Points, in no order, along strands that fork and pass close to each other.
In the rows, zero is written as 128.
Points whose rows are less than 81.4 apart are linked; no others are. Some points are linked to none.
mog: [129  80 118 132  93  97 106 157 120 128 135 107 151 129 141 122 167 139
 140 105 142]
Zogun: [110  81 130  81  52 138  93 158 105 108 132 106 142 118 122 141 157 164
  93 108 135]
sovi: [147  59 112 149  48  90  86 145 103  94 152  59 157 117 146 121 160  98
 127 101 151]
vilom: [121 143 142 143 169  65 156 156 150 151  92 151  79 165 118 105 151 102
 124 126 106]
rige: [120 140 134  78 126 233 161 109 109 102 130 105 125 135  94 117 114 151
 102 181 128]
Fef: [127 137 144  96 137 124  89 196 130 121 125 176 141 113 127  89 160 212
 166  91 119]
kuriz: [144 108 152  78 134 181 154 150 140  64 158 118 146 102  97 144  73 197
 120 148 112]
zoter: [150 142 137 161 186 100 155  85 121 181 114 105 106 168 157 107 144  61
 130 142 117]
vuto: [119 174 102 163 156 141 136  56 128 162 118  94 133 140 152 128 149  69
 149 159 146]
mavi: [113 163 152 106 157 101 124 198 159 134 111 194  91 130 104  95 138 168
 133 110  97]
Naki: [122  87 112 145  41 132  98 126 107  81 153 101 167  83 135 161 113 127
 106 117 158]
peg: [100 162 153  88 132 138 144 171 135 122 101 161  64 139  89 117 134 138
  73 138  99]
mudam: [105 123 117 117 107 193 127 128 120 137 135 135 136 118 123 125 121 156
 121 145 140]
gusiz: [185  79 124 140 110 105  93 181  97 134 159  94 159 140 155  85 176 128
 158  90 158]
kib: [105  76 126 100  48 108  93 137 112 119 118  88 130 128 136 140 173 137
 100 115 127]
munem: [192  88 137 141 147 109 108 174 103 164 152 117 149 153 159  85 160 119
 161  92 145]
Gile: [130 109 133 108 124 114 110 184 117 157 115 127 135 159 135  68 203 155
 153 109 134]
Mumul: [133 112 125 151 125 117 123 102 143  93 150 161 158  74 133 196  56 152
 136 115 132]
bes: [ 93 127 141 121  95  77 130  79 129 133  90  91  99 134 133 169 146  98
  99 142 112]
ziri: [156 110 116 177 129 136 133 107 112 164 149  78 142 133 166 105 145  76
 153 144 150]
tuk: [ 94 114 129 111 102 133 126 150 125 148 113 127 118 142 126 112 167 146
 115 128 129]
lun: [108 128 149  62 111 207 156 145 107 109 121 106 114 144  92 112 133 162
  80 166 118]
foti: [131 136 162  87 125 138 164  98 131  79 127 129 126 102  96 199  70 145
  98 144 108]
voki: [123 197  92 131 155 210 131  48 134 135 136 152 139 118 119 146  85 110
 150 156 154]
nufom: [156 120 136 146 182 115 144 156 130 183 121 145 129 178 146  62 154 108
 149 122 125]
dokoz: [139 102 113 169 142 108 122 143 145 131 145 149 159 108 146 139 104 148
 168 114 144]
fifil: [ 92 176  92 146 119 192 116  67 112 165 117  76 130 137 146  94 168  88
 121 178 149]
mev: [168  87 155 124 149  86 124 142 105 184 130  97 106 180 160  93 171  84
 122 105 114]
fod: [137 143 126 172 190 109 161  96 141 168 113 143 118 157 141 107 132  86
 152 142 125]
Fumu: [ 92 219 119 136 161 112 151  78 133 135  81 135  70 143 111 146 133  82
  85 151 106]
poz: [124 172 102 129  84 206 119  61 109 124 143  85 152  98 136 169 107 102
 129 159 168]
ruza: [125 222 113  98 185 196 164  66 131 103 119 154  97 141  84 134  84 111
 106 161 113]
rini: [109 151 142 148 166  69 159 126 154 143  95 157  85 144 119 140 129 104
 126 132 107]
Desaz: [117 133 162  94 132  78 125 172 156 104 125 180  97 110 106 162 100 172
 119  96  93]
Nafe: [168 104 103 206 127 117 126 130 123 120 167 117 169 105 157 130  92 107
 179 119 170]
zun: [144 121 157  84 135 165 170 111 137  61 143 115 140  98  90 179  63 169
 116 157 110]
vel: [ 93 205 114 143 166 105 145  62 128 152  85 103  92 154 131 132 151  73
 102 156 114]
biga: [179 103 138 134 162 122 128 170 111 185 138 126 141 170 158  59 169 114
 154 108 135]
fute: [122  76 106 144  39 120  90 143 106  98 151  84 162 101 141 134 146 123
 118 114 160]
Zit: [108 106 148 118 103  65 133 110 144 105 110 147 117 111 118 196 102 134
 106 109 105]
Boda: [106 174 140 103 155 143 123 193 153 142 112 198 100 143 102  65 140 167
 126 122  97]
Ruv: [112 107 124  91  82 211 118 162 107 124 146 120 145 117 120 115 133 175
 107 141 143]
ziru: [128  67 127 120  73  73 104 132 120 122 119  83 134 140 138 135 173 120
 119 106 124]
deg: [123 120 145 114 144  91 115 156 160 102 141 181 133  94 127 165  82 187
 141  90 103]
Togol: [107 144 135 148 150  92 150  99 149 136 109 154 108 125 124 166 107 116
 134 131 117]
sene: [ 91 136 148  85 115 144 139 161 124 131 108 144  94 139 106 123 143 153
  91 132 110]
nuna: [121  85 135  81  61 163 114 148 101  91 144 109 150 106 115 156 123 167
  89 122 136]
Zoges: [115 103 145 111 114  62 121 150 145 111 115 152 118 122 118 163 126 156
 128  92 108]
Sise: [128 107 116 139  64 162 113 112 108  87 153 111 165  77 130 175  89 137
 110 132 157]
div: [138 156 111 126 111 216 133  77 117 108 150 120 152  96 122 169  77 132
 136 157 160]
bele: [113 126 127 141 161 112 138 151 149 155 116 163 127 144 130 102 134 138
 154 123 123]
vogup: [152  80 111 162  92 117 110 158 109 131 155  89 157 127 154 107 156 115
 152 116 160]
fud: [111 171 102 139  82 158 112  51 117 132 129  64 150  98 150 174 128  80
 128 156 156]
Gubi: [118 112 125 131 135 118 115 161 145 134 134 163 145 118 134 125 124 169
 155 109 131]
sisu: [101 108 141  69  84 191 124 164 105 126 127 114 125 134 111 116 151 171
  89 140 129]
Foni: [118 148 130  98 149 219 144 129 133 120 142 165 123 128  99  97  87 164
 123 158 121]
duvo: [ 94 212  95 141 161 135 130  44 127 160  98  83 118 148 142 127 154  68
 117 160 128]
Lofu: [119 130 158 104 111  97 147  89 135  94 115 143 118  98 110 213  77 131
  97 125 106]
lurib: [130 100 127 142 133  95 105 144 153  89 151 170 158  83 141 173  73 175
 147  94 126]
Libap: [108 147 140 132 164 121 138 143 165 130 129 190 110 113 116 138  86 158
 142 120 106]
danod: [123 134 136 107 140 126 104 194 132 147 116 169 140 139 128  63 177 184
 164 106 125]
guzu: [129 147 132 147 182  98 157 155 136 171  96 147  95 183 129  64 161  93
 123 133 108]
zifod: [130 203 135 103 183 184 172 104 142  96 122 164  79 133  72 121  83 126
  97 165  96]
niz: [161 112 105 192 142 145 134 130 126 158 155 115 158 125 157  97 119 102
 177 134 163]
fube: [152  74 129 132 116  38  91 154 141  81 133 141 161 115 134 158 128 152
 143  71 131]
sak: [170  69 145 124 113  87 107 132  97 167 138  60 114 162 164 104 177  76
 119 110 114]
dotud: [164  92 108 196 138  87 114 139 137  99 164 134 175  95 155 149  83 126
 168 101 159]
zikov: [136 100 112 166  90 134 119 109 106 153 143  56 139 122 162 108 164  81
 143 151 151]
mepet: [122 132 150 113 152  62 126 188 153 131 109 174 106 136 116 115 145 162
 152  93 104]
Kimo: [139  88 149  68  93 175 138 156 111  70 150 107 155 104 101 154  99 186
 100 137 126]
les: [113 204  86 153 181 168 140  46 146 146 120 165 127 135 126 130 101  96
 154 151 142]
Kip: [122 187 142 105 176 182 156 141 151 111 129 188  81 135  78  93  82 148
 102 155  90]
rila: [116 185 105 170 191 127 157  68 145 156 105 154 116 151 129 117 122  84
 150 148 128]
vud: [125 211 100 100 165 215 147  50 126 121 130 138 125 135 104 144  88 109
 124 163 140]
Mik: [118 163  95 166 114 166 124  68 123 149 132  89 146 114 150 140 133  85
 153 160 162]
nar: [139 113 141 140 158  96 143 118 118 178 112  96 102 175 150  91 170  79
 122 136 116]
zuv: [181  64 140 141 134  29 109 145 130 106 134 124 151 137 142 154 128 123
 147  70 124]
Gub: [177  55 126 150  74  78  91 130  99 111 156  49 148 128 158 122 153  71
 125  99 134]
zega: [126 123 123 165 134  99 143  87 138 139 122 123 137 123 143 164 119 104
 148 137 136]
deva: [114 181 143 106 169 163 138 174 162 127 127 204  85 135  91  78 100 160
 112 136  90]
nogep: [140 123 118 154 171 133 137 153 144 169 129 158 145 153 142  71 138 132
 169 129 134]
nunik: [ 99 218 125 120 159 145 156 102 124 125  81 144  56 143  92 134 129  97
  58 159  99]
vala: [133  78 131 119  93  64  83 149 138  67 136 149 165  94 127 172 111 162
 123  77 129]
fiz: [131 130 106 180 108 135 130  85 129 135 139 105 154 105 149 152 120  98
 159 144 157]
rulir: [128 110 118 146  97 143 118 104 127  94 150 137 161  79 131 188  76 143
 124 124 145]
tiz: [103 186 140 109 152 149 157 144 135 121  99 165  56 138  83 120 119 118
  65 154  96]
Mas: [178  84 143 135 152  51 115 163 129 129 136 135 144 146 145 128 142 138
 160  78 128]
Bidiz: [101 101 122 109  95 130 111 163 116 158 117  99 125 156 137  83 200 139
 123 129 133]
rop: [153 114 146 127 170  63 124 178 142 135 124 163 132 140 134 109 143 160
 171  87 120]
silog: [151  76 124 143  93 116 108 124  97 159 146  44 128 140 165  98 178  77
 129 135 132]
legil: [113 141 122 128 120 184 135  96 125 128 136 140 139 108 122 159  98 140
 127 150 140]

A fork is a point with three links. Follow the links from the first point to the second and name the forks in between, in order.
mog / Togol | nufom
nunik / poz | Mik
kuriz / vuto | nufom Mik
duvo / sak | Mik nufom

A fork is a point with three links, a tip a point with one. Leave the first point through the second and follow the links. Name the first fork or tip that comes.
ruza / zifod | vala
Mik / vuto | Fef
rige / lun | Mik
silog / zikov | nufom
Desaz / deg | Gub

Follow the links from the first point to the second, and from the first to the third. Name the last point that the two ways share.
vogup / legil / ziri | nufom
Zogun / bele / zega | nufom
Ruv / tiz / rini | Mik
lun / Fef / gusiz | Mik
